Each row is a point on a landscape with many valleys, with its height.
From any point a ball rolls to the lowest of the 2 points nearest to it. It stops when none of these is lower. Distance is the straight distance between rows; heights are no part of it.
k409 height 22.5: 85, 120, 95, 117, 126, 118, 148, 60, 177, 150, 78, 148, 158, 186, 150, 152, 127, 78, 76, 95, 81, 112, 111, 90, 152, 152, 144, 117, 166, 135, 112, 115, 154
k420 height 78.4: 162, 145, 138, 126, 126, 168, 136, 130, 157, 82, 127, 134, 81, 158, 184, 143, 129, 143, 154, 96, 172, 100, 143, 116, 170, 164, 162, 140, 96, 150, 108, 111, 146
k469 height 69.5: 102, 141, 129, 187, 138, 90, 126, 123, 109, 113, 139, 152, 177, 174, 188, 147, 172, 139, 127, 122, 123, 119, 105, 185, 146, 118, 183, 95, 144, 154, 96, 107, 133
k915 height 54.0: 107, 145, 151, 147, 137, 129, 74, 186, 83, 144, 95, 151, 104, 151, 96, 90, 162, 120, 150, 130, 138, 116, 107, 161, 139, 147, 129, 123, 143, 136, 148, 99, 90
k969 height 66.5: 134, 138, 153, 168, 163, 120, 170, 134, 177, 149, 76, 165, 151, 116, 139, 120, 137, 111, 209, 104, 113, 111, 100, 135, 160, 175, 158, 116, 153, 147, 151, 84, 103
k910 height 74.3: 118, 144, 123, 149, 127, 137, 187, 99, 165, 76, 137, 144, 79, 168, 155, 159, 145, 89, 176, 86, 126, 120, 148, 143, 152, 113, 154, 111, 110, 109, 97, 104, 136
k247 height 35.9: 91, 84, 136, 67, 131, 138, 71, 156, 151, 139, 106, 128, 108, 124, 69, 185, 131, 149, 127, 104, 160, 121, 145, 170, 142, 131, 88, 135, 58, 143, 97, 115, 139
k16 height 75.8: 154, 130, 101, 106, 120, 154, 172, 67, 135, 109, 134, 93, 139, 166, 139, 152, 146, 121, 156, 81, 106, 123, 185, 131, 130, 170, 167, 135, 95, 84, 83, 122, 131
k605 height 40.5: 114, 157, 138, 82, 115, 158, 104, 100, 138, 169, 74, 114, 134, 165, 127, 152, 123, 115, 107, 91, 85, 76, 143, 148, 139, 166, 140, 179, 184, 102, 122, 107, 113
k99 height 47.9: 101, 160, 45, 131, 149, 117, 112, 87, 146, 110, 94, 120, 172, 158, 107, 114, 149, 161, 150, 161, 90, 185, 130, 128, 116, 147, 158, 148, 108, 119, 104, 130, 146
k588 height 33.2: 118, 158, 130, 99, 116, 151, 88, 138, 150, 87, 99, 93, 122, 74, 76, 90, 99, 108, 169, 175, 121, 143, 114, 171, 87, 147, 105, 140, 178, 54, 144, 127, 130
k781 height 79.3: 135, 132, 113, 161, 76, 76, 146, 137, 71, 135, 194, 108, 113, 99, 168, 98, 125, 87, 113, 143, 97, 112, 108, 63, 156, 85, 88, 114, 214, 122, 149, 158, 152
k25 height 21.9: 82, 142, 126, 147, 138, 155, 122, 93, 185, 121, 116, 148, 124, 158, 115, 122, 138, 109, 88, 120, 144, 165, 133, 153, 124, 98, 174, 118, 92, 93, 113, 135, 167
k110 height 30.1: 83, 147, 93, 108, 141, 134, 124, 105, 181, 176, 69, 163, 164, 148, 142, 159, 116, 114, 83, 100, 88, 120, 107, 111, 129, 135, 155, 143, 159, 148, 146, 110, 139
k265 height 80.3: 169, 108, 111, 77, 148, 136, 152, 146, 142, 96, 137, 114, 93, 128, 144, 127, 82, 101, 132, 119, 169, 115, 131, 84, 102, 135, 137, 129, 103, 133, 130, 135, 103
k678 height 42.0: 133, 112, 150, 71, 106, 111, 54, 177, 126, 166, 95, 132, 130, 88, 89, 181, 70, 174, 59, 136, 160, 98, 120, 122, 116, 133, 80, 133, 136, 158, 124, 152, 135
k416 height 45.9: 141, 96, 151, 85, 107, 116, 118, 143, 89, 190, 158, 122, 167, 53, 112, 181, 57, 151, 50, 191, 106, 129, 123, 104, 92, 131, 98, 119, 145, 126, 156, 149, 135
k125 height 62.7: 110, 157, 149, 183, 160, 96, 122, 171, 67, 118, 133, 164, 159, 129, 124, 123, 172, 174, 204, 117, 130, 125, 127, 207, 143, 129, 123, 98, 116, 150, 101, 96, 87
k19 height 77.4: 140, 101, 165, 178, 106, 144, 146, 150, 94, 142, 197, 134, 102, 141, 176, 98, 148, 91, 99, 132, 140, 113, 113, 121, 139, 87, 183, 112, 126, 130, 181, 133, 118
k838 height 28.2: 109, 184, 82, 93, 119, 102, 110, 126, 139, 81, 95, 104, 88, 167, 100, 95, 130, 107, 188, 129, 120, 135, 129, 151, 116, 141, 91, 139, 182, 100, 118, 110, 123
k789 height 50.6: 134, 66, 173, 144, 183, 100, 136, 140, 78, 168, 90, 112, 193, 131, 109, 135, 121, 122, 145, 143, 104, 81, 88, 127, 135, 183, 104, 86, 167, 154, 142, 81, 102
k59 height 79.7: 183, 120, 120, 120, 134, 157, 175, 148, 142, 68, 154, 141, 70, 145, 174, 122, 111, 103, 170, 110, 182, 117, 132, 68, 148, 145, 168, 127, 80, 150, 129, 112, 116
k185 height 66.6: 111, 175, 113, 191, 125, 80, 112, 154, 69, 116, 134, 155, 188, 160, 162, 134, 178, 172, 163, 126, 97, 108, 129, 183, 139, 121, 140, 112, 165, 147, 100, 101, 98
k660 height 19.8: 101, 116, 43, 93, 117, 112, 93, 88, 121, 147, 96, 124, 142, 109, 120, 157, 128, 146, 144, 148, 53, 137, 126, 66, 130, 156, 75, 171, 166, 154, 120, 134, 137
k121 height 84.5: 136, 77, 178, 165, 153, 145, 163, 154, 161, 167, 135, 181, 98, 143, 117, 122, 159, 82, 125, 108, 154, 113, 98, 124, 169, 113, 139, 81, 117, 156, 185, 110, 129
k650 height 42.2: 101, 154, 129, 70, 130, 153, 97, 146, 241, 121, 50, 112, 137, 103, 115, 136, 90, 127, 154, 133, 139, 123, 100, 141, 118, 166, 150, 150, 132, 120, 134, 107, 131
k235 height 51.4: 127, 148, 132, 137, 125, 113, 69, 194, 81, 148, 112, 138, 98, 128, 125, 67, 123, 130, 91, 150, 137, 117, 92, 120, 124, 148, 147, 132, 160, 169, 180, 115, 90
k47 height 86.4: 165, 66, 201, 155, 161, 138, 185, 124, 113, 130, 137, 98, 146, 114, 90, 79, 127, 76, 123, 154, 170, 139, 90, 98, 108, 107, 92, 88, 111, 102, 144, 152, 145
k885 height 60.8: 140, 109, 154, 127, 171, 104, 148, 151, 160, 125, 97, 150, 127, 148, 128, 100, 108, 97, 172, 109, 157, 114, 87, 130, 149, 181, 171, 99, 119, 158, 146, 89, 98
k267 height 44.4: 133, 127, 148, 92, 84, 106, 122, 138, 117, 180, 121, 126, 154, 53, 118, 187, 69, 167, 59, 149, 129, 113, 128, 86, 116, 105, 56, 127, 148, 144, 125, 182, 150
k784 height 66.4: 121, 149, 159, 112, 114, 173, 130, 137, 212, 170, 82, 146, 122, 129, 146, 171, 144, 137, 73, 73, 133, 88, 136, 140, 162, 136, 125, 155, 152, 123, 118, 128, 167
k873 height 38.8: 140, 172, 115, 78, 135, 136, 96, 150, 200, 109, 91, 116, 117, 96, 143, 96, 59, 124, 153, 142, 142, 125, 104, 132, 89, 162, 172, 160, 155, 121, 147, 108, 101
k736 height 33.5: 122, 148, 107, 109, 134, 149, 143, 103, 159, 111, 144, 123, 73, 203, 116, 96, 120, 94, 136, 124, 105, 136, 139, 153, 133, 135, 209, 160, 119, 105, 147, 94, 85
k111 height 29.1: 118, 147, 126, 144, 130, 174, 111, 106, 175, 100, 120, 116, 87, 201, 125, 78, 134, 106, 114, 135, 141, 152, 127, 140, 145, 145, 218, 149, 88, 106, 117, 114, 140
k890 height 31.5: 85, 154, 96, 97, 99, 127, 142, 115, 164, 80, 114, 108, 55, 135, 92, 126, 141, 79, 191, 125, 116, 151, 143, 135, 105, 98, 84, 125, 134, 85, 134, 119, 120
k500 height 41.2: 186, 148, 126, 128, 120, 142, 180, 100, 104, 95, 171, 84, 141, 178, 136, 76, 134, 98, 133, 135, 130, 138, 142, 125, 92, 121, 168, 123, 135, 73, 115, 140, 116
k277 height 17.5: 86, 114, 146, 143, 121, 130, 118, 126, 131, 185, 134, 169, 148, 126, 114, 170, 151, 138, 83, 91, 115, 127, 150, 161, 137, 90, 124, 114, 113, 145, 134, 128, 123
k714 height 82.3: 88, 83, 112, 128, 159, 111, 146, 133, 129, 139, 90, 145, 83, 88, 93, 160, 132, 120, 200, 116, 106, 120, 109, 114, 162, 115, 39, 125, 113, 173, 140, 88, 119
k911 height 74.6: 152, 103, 130, 109, 155, 132, 188, 66, 143, 117, 104, 97, 197, 125, 129, 162, 120, 119, 156, 100, 101, 139, 150, 147, 116, 196, 168, 121, 109, 82, 94, 123, 139
k4 height 85.7: 152, 63, 197, 156, 153, 155, 166, 138, 145, 165, 146, 128, 129, 139, 104, 93, 136, 64, 98, 115, 162, 131, 102, 107, 128, 120, 143, 81, 110, 118, 174, 141, 128
k953 height 34.1: 169, 89, 171, 100, 138, 145, 139, 154, 102, 173, 174, 117, 148, 102, 135, 181, 115, 140, 105, 83, 136, 90, 165, 156, 115, 146, 132, 111, 113, 134, 138, 112, 93
k836 height 28.8: 89, 113, 149, 140, 111, 149, 69, 154, 122, 169, 112, 159, 119, 124, 79, 158, 170, 158, 101, 103, 150, 130, 151, 170, 149, 100, 112, 134, 79, 139, 126, 135, 144
k771 height 52.3: 144, 95, 133, 122, 116, 122, 58, 155, 34, 133, 152, 93, 98, 130, 70, 100, 160, 138, 137, 158, 139, 142, 147, 153, 116, 151, 96, 128, 114, 122, 140, 133, 104
k243 height 81.4: 124, 79, 120, 86, 154, 113, 124, 136, 138, 96, 87, 105, 84, 82, 104, 144, 97, 115, 168, 136, 151, 108, 110, 97, 135, 133, 25, 133, 122, 145, 116, 117, 141
k744 height 43.4: 170, 177, 100, 161, 106, 135, 165, 92, 109, 92, 171, 83, 151, 161, 158, 53, 143, 118, 136, 167, 114, 173, 123, 101, 99, 134, 164, 138, 170, 81, 143, 144, 142
k527 height 21.6: 139, 133, 78, 143, 112, 115, 127, 117, 126, 73, 136, 109, 130, 111, 185, 114, 137, 167, 129, 160, 140, 143, 137, 67, 138, 127, 111, 137, 107, 158, 106, 170, 177
k669 height 39.3: 94, 140, 118, 162, 100, 108, 96, 104, 122, 99, 147, 143, 140, 157, 150, 184, 175, 167, 99, 111, 140, 134, 158, 182, 143, 84, 135, 125, 91, 131, 48, 149, 166
k430 height 49.0: 155, 150, 157, 112, 122, 136, 132, 155, 166, 172, 142, 145, 181, 85, 155, 140, 95, 189, 47, 119, 142, 132, 117, 141, 102, 114, 181, 130, 118, 157, 145, 148, 135
k360 height 81.1: 147, 73, 117, 84, 154, 135, 105, 139, 94, 80, 125, 84, 116, 73, 80, 113, 79, 111, 127, 187, 146, 137, 107, 106, 109, 146, 57, 138, 118, 108, 129, 125, 136
k707 height 54.5: 145, 142, 127, 126, 117, 139, 118, 175, 191, 163, 107, 159, 162, 72, 158, 164, 128, 197, 79, 117, 146, 103, 126, 111, 153, 117, 129, 144, 130, 184, 139, 152, 165
k262 height 80.8: 158, 91, 112, 85, 158, 146, 129, 140, 134, 111, 136, 106, 141, 69, 110, 147, 66, 137, 124, 160, 145, 144, 126, 106, 90, 125, 104, 144, 98, 127, 135, 134, 129
k504 height 37.0: 103, 169, 60, 144, 127, 115, 129, 109, 138, 111, 171, 138, 99, 188, 112, 88, 133, 119, 121, 141, 99, 179, 136, 161, 104, 84, 173, 152, 141, 110, 150, 106, 103
k828 height 44.5: 176, 154, 189, 125, 105, 170, 179, 111, 104, 102, 162, 87, 112, 166, 130, 94, 139, 81, 128, 104, 163, 95, 154, 147, 111, 110, 134, 141, 159, 47, 97, 148, 115
k842 height 35.2: 86, 171, 121, 144, 133, 109, 134, 121, 136, 93, 115, 127, 114, 95, 88, 110, 137, 126, 176, 134, 122, 163, 141, 163, 103, 74, 76, 116, 140, 84, 112, 144, 137
k606 height 51.5: 139, 134, 117, 125, 115, 115, 68, 160, 62, 121, 164, 109, 77, 187, 72, 65, 161, 141, 133, 151, 149, 164, 135, 180, 119, 140, 144, 136, 109, 127, 140, 110, 94
k288 height 55.9: 141, 100, 179, 153, 161, 113, 142, 159, 98, 155, 107, 138, 152, 161, 137, 92, 135, 101, 136, 118, 142, 87, 88, 119, 145, 177, 139, 78, 156, 164, 172, 101, 100
k792 height 84.6: 114, 126, 70, 101, 135, 136, 159, 81, 171, 133, 133, 141, 131, 103, 155, 184, 107, 135, 118, 102, 99, 140, 163, 78, 115, 108, 116, 148, 99, 136, 117, 146, 140
k166 height 46.2: 142, 135, 179, 104, 123, 124, 156, 129, 142, 168, 145, 133, 185, 104, 136, 139, 89, 143, 28, 144, 150, 153, 111, 131, 95, 102, 138, 100, 112, 129, 124, 176, 155
k545 height 83.8: 133, 53, 69, 87, 151, 134, 153, 116, 145, 124, 135, 129, 107, 93, 130, 189, 99, 114, 144, 118, 109, 127, 140, 60, 135, 124, 98, 147, 81, 165, 147, 119, 118
k424 height 24.5: 121, 137, 65, 135, 162, 117, 165, 102, 177, 81, 114, 124, 113, 120, 138, 91, 106, 110, 162, 154, 119, 173, 117, 78, 110, 120, 147, 135, 113, 127, 138, 132, 137
k765 height 82.9: 132, 65, 160, 168, 163, 125, 197, 131, 200, 120, 111, 174, 101, 150, 129, 148, 155, 82, 136, 104, 154, 128, 93, 110, 183, 135, 158, 87, 96, 160, 142, 105, 159
k904 height 28.6: 133, 177, 79, 148, 133, 131, 118, 128, 147, 89, 112, 128, 90, 129, 157, 62, 128, 122, 149, 154, 126, 145, 116, 96, 116, 141, 140, 155, 161, 126, 151, 132, 140
k495 height 72.1: 110, 153, 108, 186, 121, 137, 140, 94, 128, 108, 155, 144, 111, 175, 186, 151, 173, 131, 157, 119, 114, 132, 140, 170, 150, 97, 189, 130, 132, 120, 112, 112, 138
k438 height 33.8: 148, 202, 121, 141, 136, 120, 116, 154, 174, 94, 114, 148, 91, 110, 173, 70, 79, 122, 137, 135, 160, 117, 92, 125, 107, 121, 155, 157, 190, 131, 150, 128, 109
k623 height 45.7: 134, 155, 76, 154, 127, 131, 127, 88, 138, 87, 133, 105, 158, 174, 147, 68, 151, 149, 123, 175, 124, 185, 130, 111, 115, 152, 183, 130, 110, 107, 116, 143, 165
k740 height 75.7: 143, 93, 137, 158, 141, 121, 187, 114, 110, 74, 157, 137, 104, 181, 128, 121, 152, 74, 158, 110, 164, 135, 136, 124, 142, 117, 147, 86, 81, 112, 99, 126, 128
k12 height 45.4: 107, 134, 166, 147, 96, 104, 93, 134, 92, 90, 162, 162, 79, 175, 146, 178, 169, 136, 124, 93, 167, 109, 140, 201, 153, 74, 106, 111, 106, 131, 67, 137, 141
k581 height 86.0: 133, 120, 102, 115, 109, 103, 161, 116, 102, 158, 165, 121, 174, 54, 173, 147, 100, 161, 101, 146, 91, 134, 136, 55, 124, 102, 101, 130, 126, 159, 138, 162, 136
k593 height 44.0: 115, 169, 120, 107, 104, 147, 77, 109, 135, 130, 78, 108, 137, 200, 129, 113, 140, 136, 89, 126, 103, 100, 134, 129, 152, 161, 162, 188, 155, 122, 118, 121, 134
k194 height 10.1: 113, 147, 152, 156, 131, 172, 99, 144, 206, 150, 112, 151, 126, 119, 106, 103, 143, 145, 112, 123, 169, 164, 123, 157, 133, 118, 179, 142, 74, 115, 131, 137, 155
k508 height 28.1: 108, 97, 131, 150, 112, 147, 138, 100, 112, 172, 156, 153, 119, 143, 133, 147, 159, 98, 114, 94, 96, 121, 153, 116, 141, 110, 131, 117, 120, 125, 159, 126, 121
k898 height 34.7: 120, 144, 139, 81, 94, 181, 77, 142, 147, 113, 98, 86, 86, 64, 78, 126, 103, 112, 149, 141, 142, 126, 147, 146, 103, 131, 82, 160, 152, 49, 151, 149, 159
k622 height 57.8: 88, 131, 159, 134, 155, 114, 109, 171, 106, 137, 95, 147, 135, 135, 82, 144, 156, 127, 203, 117, 120, 119, 112, 188, 145, 143, 125, 101, 111, 136, 135, 79, 85
k52 height 31.1: 130, 187, 107, 100, 117, 120, 75, 178, 118, 92, 118, 109, 63, 105, 95, 79, 111, 128, 175, 152, 140, 136, 126, 169, 97, 142, 112, 153, 170, 108, 139, 111, 97
k432 height 83.0: 100, 91, 99, 167, 144, 141, 152, 116, 116, 126, 122, 152, 63, 91, 117, 139, 167, 113, 183, 118, 116, 140, 135, 70, 164, 108, 65, 139, 101, 163, 158, 120, 133
k841 height 43.6: 151, 80, 184, 103, 158, 120, 177, 113, 119, 169, 145, 108, 204, 107, 118, 160, 92, 129, 69, 144, 124, 134, 108, 135, 102, 138, 131, 95, 118, 128, 127, 131, 128
k620 height 53.2: 162, 101, 158, 108, 112, 137, 100, 186, 44, 134, 176, 111, 52, 108, 90, 123, 124, 109, 132, 128, 166, 115, 153, 132, 102, 109, 88, 118, 121, 121, 152, 131, 75
k192 height 26.9: 145, 145, 91, 164, 134, 140, 134, 144, 160, 85, 154, 134, 131, 77, 200, 110, 120, 185, 142, 156, 159, 163, 123, 86, 126, 112, 162, 150, 90, 171, 134, 157, 154
k859 height 85.3: 144, 141, 77, 115, 93, 142, 182, 85, 141, 129, 160, 117, 156, 104, 200, 158, 118, 130, 105, 120, 91, 127, 158, 39, 121, 109, 140, 146, 126, 127, 127, 157, 155
k75 height 80.0: 133, 155, 134, 139, 81, 71, 140, 115, 73, 133, 149, 108, 151, 95, 130, 96, 107, 120, 95, 176, 106, 146, 116, 92, 115, 101, 68, 103, 188, 103, 120, 184, 155
k249 height 80.7: 116, 172, 126, 180, 97, 97, 159, 104, 95, 119, 140, 121, 179, 81, 153, 92, 133, 144, 104, 198, 111, 178, 104, 108, 118, 82, 109, 112, 167, 99, 128, 187, 184
k905 height 26.6: 156, 71, 143, 108, 130, 136, 149, 140, 77, 170, 184, 130, 137, 86, 137, 219, 124, 136, 160, 86, 106, 84, 187, 135, 125, 136, 89, 119, 121, 140, 132, 107, 83
k636 height 70.6: 141, 151, 119, 158, 151, 144, 163, 98, 172, 140, 86, 135, 163, 106, 166, 108, 126, 127, 176, 112, 107, 119, 116, 102, 135, 173, 159, 138, 160, 124, 142, 120, 133
k772 height 40.2: 151, 77, 166, 127, 166, 147, 160, 127, 110, 166, 171, 119, 184, 100, 102, 156, 110, 111, 126, 125, 117, 136, 136, 159, 97, 135, 164, 98, 113, 103, 150, 114, 95
k353 height 14.8: 118, 110, 125, 129, 114, 117, 126, 121, 83, 172, 156, 159, 139, 88, 136, 212, 146, 158, 181, 81, 75, 90, 182, 138, 131, 128, 62, 124, 148, 142, 104, 123, 93
k487 height 76.9: 173, 163, 111, 122, 108, 173, 143, 107, 129, 98, 124, 98, 108, 143, 179, 115, 133, 150, 161, 103, 131, 103, 172, 97, 139, 172, 142, 160, 123, 112, 113, 136, 137
k439 height 40.9: 127, 117, 150, 144, 115, 109, 143, 80, 85, 142, 167, 116, 151, 223, 121, 93, 160, 84, 87, 113, 99, 122, 129, 166, 127, 121, 159, 101, 159, 98, 129, 113, 102
k602 height 76.5: 154, 84, 150, 166, 119, 144, 195, 120, 100, 112, 190, 134, 107, 166, 159, 117, 155, 51, 112, 111, 157, 124, 124, 101, 127, 89, 176, 88, 113, 117, 134, 126, 113
k954 height 50.8: 139, 112, 184, 130, 112, 121, 112, 126, 59, 151, 140, 94, 160, 127, 94, 75, 134, 124, 89, 175, 137, 157, 117, 131, 106, 130, 113, 97, 125, 96, 135, 168, 144
k535 height 46.9: 140, 77, 166, 115, 166, 125, 122, 119, 90, 128, 108, 101, 186, 117, 88, 139, 100, 123, 140, 156, 117, 104, 115, 155, 124, 180, 99, 99, 144, 102, 119, 102, 123
k188 height 47.6: 147, 145, 145, 125, 102, 129, 125, 115, 93, 76, 193, 117, 84, 233, 138, 128, 159, 131, 119, 124, 147, 107, 159, 190, 155, 113, 164, 160, 114, 122, 94, 122, 102
k414 height 27.7: 94, 130, 104, 136, 86, 106, 81, 130, 76, 147, 146, 173, 107, 130, 116, 178, 170, 161, 156, 90, 96, 105, 164, 142, 153, 111, 66, 137, 134, 155, 86, 135, 112
k531 height 24.2: 117, 164, 56, 83, 141, 83, 108, 113, 132, 107, 87, 116, 127, 127, 128, 123, 99, 135, 153, 143, 95, 133, 121, 109, 105, 147, 76, 144, 200, 135, 122, 120, 117
k152 height 73.0: 167, 106, 124, 118, 171, 128, 184, 96, 172, 134, 93, 116, 191, 106, 159, 149, 104, 140, 169, 104, 108, 111, 128, 121, 128, 204, 176, 135, 129, 139, 124, 112, 123
k187 height 46.1: 72, 160, 109, 112, 143, 130, 96, 147, 213, 109, 59, 147, 124, 149, 109, 112, 118, 120, 155, 128, 146, 141, 99, 140, 135, 145, 163, 132, 95, 144, 123, 97, 125
k594 height 39.6: 127, 88, 132, 76, 131, 131, 47, 190, 125, 147, 109, 129, 116, 77, 67, 179, 101, 187, 100, 137, 167, 122, 137, 148, 127, 129, 90, 147, 81, 163, 130, 132, 131
k406 height 13.9: 93, 103, 73, 113, 128, 93, 134, 65, 130, 139, 110, 140, 156, 163, 132, 135, 130, 109, 117, 136, 69, 136, 117, 77, 136, 135, 91, 118, 156, 149, 116, 138, 134
k503 height 61.1: 138, 131, 159, 144, 127, 149, 126, 162, 198, 143, 81, 157, 135, 110, 151, 159, 159, 162, 107, 102, 163, 88, 117, 129, 179, 135, 99, 123, 141, 162, 117, 141, 178
k745 height 49.1: 154, 115, 181, 111, 136, 137, 93, 123, 68, 154, 108, 92, 201, 136, 98, 116, 119, 143, 101, 169, 132, 130, 117, 163, 106, 180, 129, 104, 139, 93, 119, 140, 135
k919 height 24.8: 132, 126, 54, 143, 144, 105, 161, 101, 129, 63, 144, 110, 109, 117, 146, 94, 130, 117, 129, 172, 123, 174, 117, 46, 113, 104, 93, 135, 114, 149, 123, 160, 154
k246 height 78.5: 119, 95, 141, 169, 80, 109, 145, 140, 63, 164, 213, 123, 101, 121, 169, 109, 144, 75, 102, 126, 101, 108, 125, 93, 159, 68, 133, 108, 166, 128, 178, 139, 124
k534 height 70.2: 93, 132, 154, 159, 94, 178, 116, 97, 174, 172, 79, 147, 98, 151, 148, 163, 169, 95, 98, 85, 118, 85, 133, 110, 183, 117, 107, 151, 177, 112, 137, 132, 187
k268 height 23.7: 141, 127, 121, 161, 155, 164, 124, 136, 191, 148, 116, 139, 157, 79, 138, 97, 134, 177, 129, 161, 148, 171, 112, 99, 130, 136, 167, 152, 75, 152, 154, 142, 149
k376 height 44.8: 127, 108, 207, 169, 175, 111, 119, 187, 109, 141, 110, 129, 116, 78, 73, 79, 120, 132, 149, 158, 170, 133, 83, 155, 115, 111, 73, 96, 138, 134, 140, 123, 118
k758 height 51.6: 127, 127, 179, 136, 84, 130, 97, 171, 90, 125, 161, 166, 52, 122, 118, 158, 135, 127, 115, 92, 191, 98, 143, 161, 148, 65, 71, 122, 118, 135, 119, 149, 127
k483 height 34.0: 93, 149, 90, 169, 67, 92, 82, 120, 89, 118, 167, 163, 122, 125, 122, 166, 176, 185, 135, 118, 107, 133, 163, 169, 140, 72, 94, 144, 122, 133, 70, 155, 134
k34 height 44.7: 153, 131, 121, 123, 96, 96, 137, 116, 71, 121, 210, 104, 142, 216, 149, 108, 140, 135, 98, 119, 110, 117, 148, 163, 134, 134, 168, 130, 126, 138, 122, 110, 86
k598 height 40.3: 109, 136, 121, 65, 102, 147, 56, 127, 152, 136, 100, 119, 116, 150, 101, 171, 120, 169, 70, 95, 152, 124, 163, 152, 128, 140, 135, 167, 69, 130, 73, 140, 151
k132 height 44.1: 113, 172, 100, 109, 105, 156, 83, 117, 165, 113, 91, 131, 115, 156, 149, 133, 118, 161, 91, 121, 135, 116, 138, 120, 133, 136, 156, 171, 119, 139, 107, 144, 157
k450 height 83.4: 126, 44, 90, 119, 142, 155, 146, 113, 116, 169, 142, 122, 91, 70, 116, 166, 135, 94, 154, 125, 86, 124, 138, 54, 136, 126, 71, 138, 120, 152, 189, 122, 113
k80 height 86.5: 153, 148, 102, 80, 103, 78, 156, 126, 84, 153, 182, 108, 190, 96, 172, 138, 63, 161, 73, 162, 91, 137, 136, 88, 94, 115, 139, 119, 144, 136, 122, 152, 115
k731 height 48.9: 106, 137, 151, 179, 176, 100, 90, 203, 102, 153, 112, 152, 110, 70, 95, 74, 131, 141, 130, 169, 138, 143, 81, 134, 111, 120, 115, 123, 153, 184, 174, 115, 90
k330 height 81.2: 185, 96, 156, 132, 143, 158, 191, 151, 203, 123, 133, 159, 84, 121, 152, 139, 138, 102, 167, 92, 157, 121, 117, 87, 175, 158, 170, 114, 86, 156, 156, 101, 122
k615 height 35.8: 90, 172, 132, 83, 141, 150, 121, 103, 195, 170, 62, 132, 174, 139, 114, 160, 106, 122, 81, 97, 95, 124, 114, 160, 113, 152, 167, 145, 153, 92, 116, 111, 135
k982 height 86.9: 145, 151, 97, 111, 136, 70, 152, 110, 88, 111, 147, 109, 197, 97, 144, 125, 91, 194, 111, 189, 104, 166, 124, 122, 83, 115, 107, 125, 124, 141, 97, 151, 124
k695 height 35.5: 129, 144, 147, 143, 132, 130, 159, 97, 116, 154, 137, 132, 160, 158, 152, 119, 130, 106, 101, 102, 97, 113, 135, 137, 114, 122, 157, 111, 170, 104, 144, 123, 117
k510 height 39.5: 108, 146, 166, 176, 165, 104, 129, 143, 119, 104, 112, 116, 140, 66, 82, 92, 125, 160, 171, 164, 152, 163, 106, 171, 98, 81, 71, 118, 117, 113, 102, 137, 143
k259 height 54.6: 144, 108, 178, 127, 90, 117, 110, 147, 65, 134, 181, 129, 91, 142, 107, 125, 131, 112, 97, 107, 157, 107, 146, 136, 114, 85, 91, 111, 122, 121, 124, 148, 103
k511 height 87.4: 141, 168, 119, 131, 128, 116, 113, 117, 104, 113, 114, 115, 198, 101, 141, 114, 124, 198, 130, 160, 129, 163, 137, 147, 102, 136, 134, 139, 106, 122, 95, 165, 148
k98 height 50.1: 146, 155, 148, 94, 116, 124, 96, 148, 86, 104, 157, 110, 74, 194, 102, 92, 133, 129, 141, 119, 150, 116, 150, 196, 131, 125, 136, 144, 117, 109, 117, 111, 82
k729 height 49.3: 78, 150, 76, 153, 154, 139, 94, 130, 159, 112, 82, 146, 133, 163, 107, 109, 160, 142, 156, 143, 118, 161, 120, 125, 147, 142, 165, 144, 89, 146, 115, 111, 135

Call two points neighbours if one is among the 2 nearest of the other. Go from one point of each pair to the other, from neighbour to neighbour, staying as low as possible. Name the highest point that can't be avoided.
k406, k500 | k828
k424, k527 | k919
k194, k527 | k192
k194, k277 | k729
k277, k406 | k132

Two balls start at each pair of points below. Name the first point that both come to, or write -.
k581, k707 | -
k729, k420 | -
k265, k4 | k59

For each start below, name the point where the ball stops.
k982 | k535
k620 | k277
k360 | k535
k784 | k353
k259 | k353
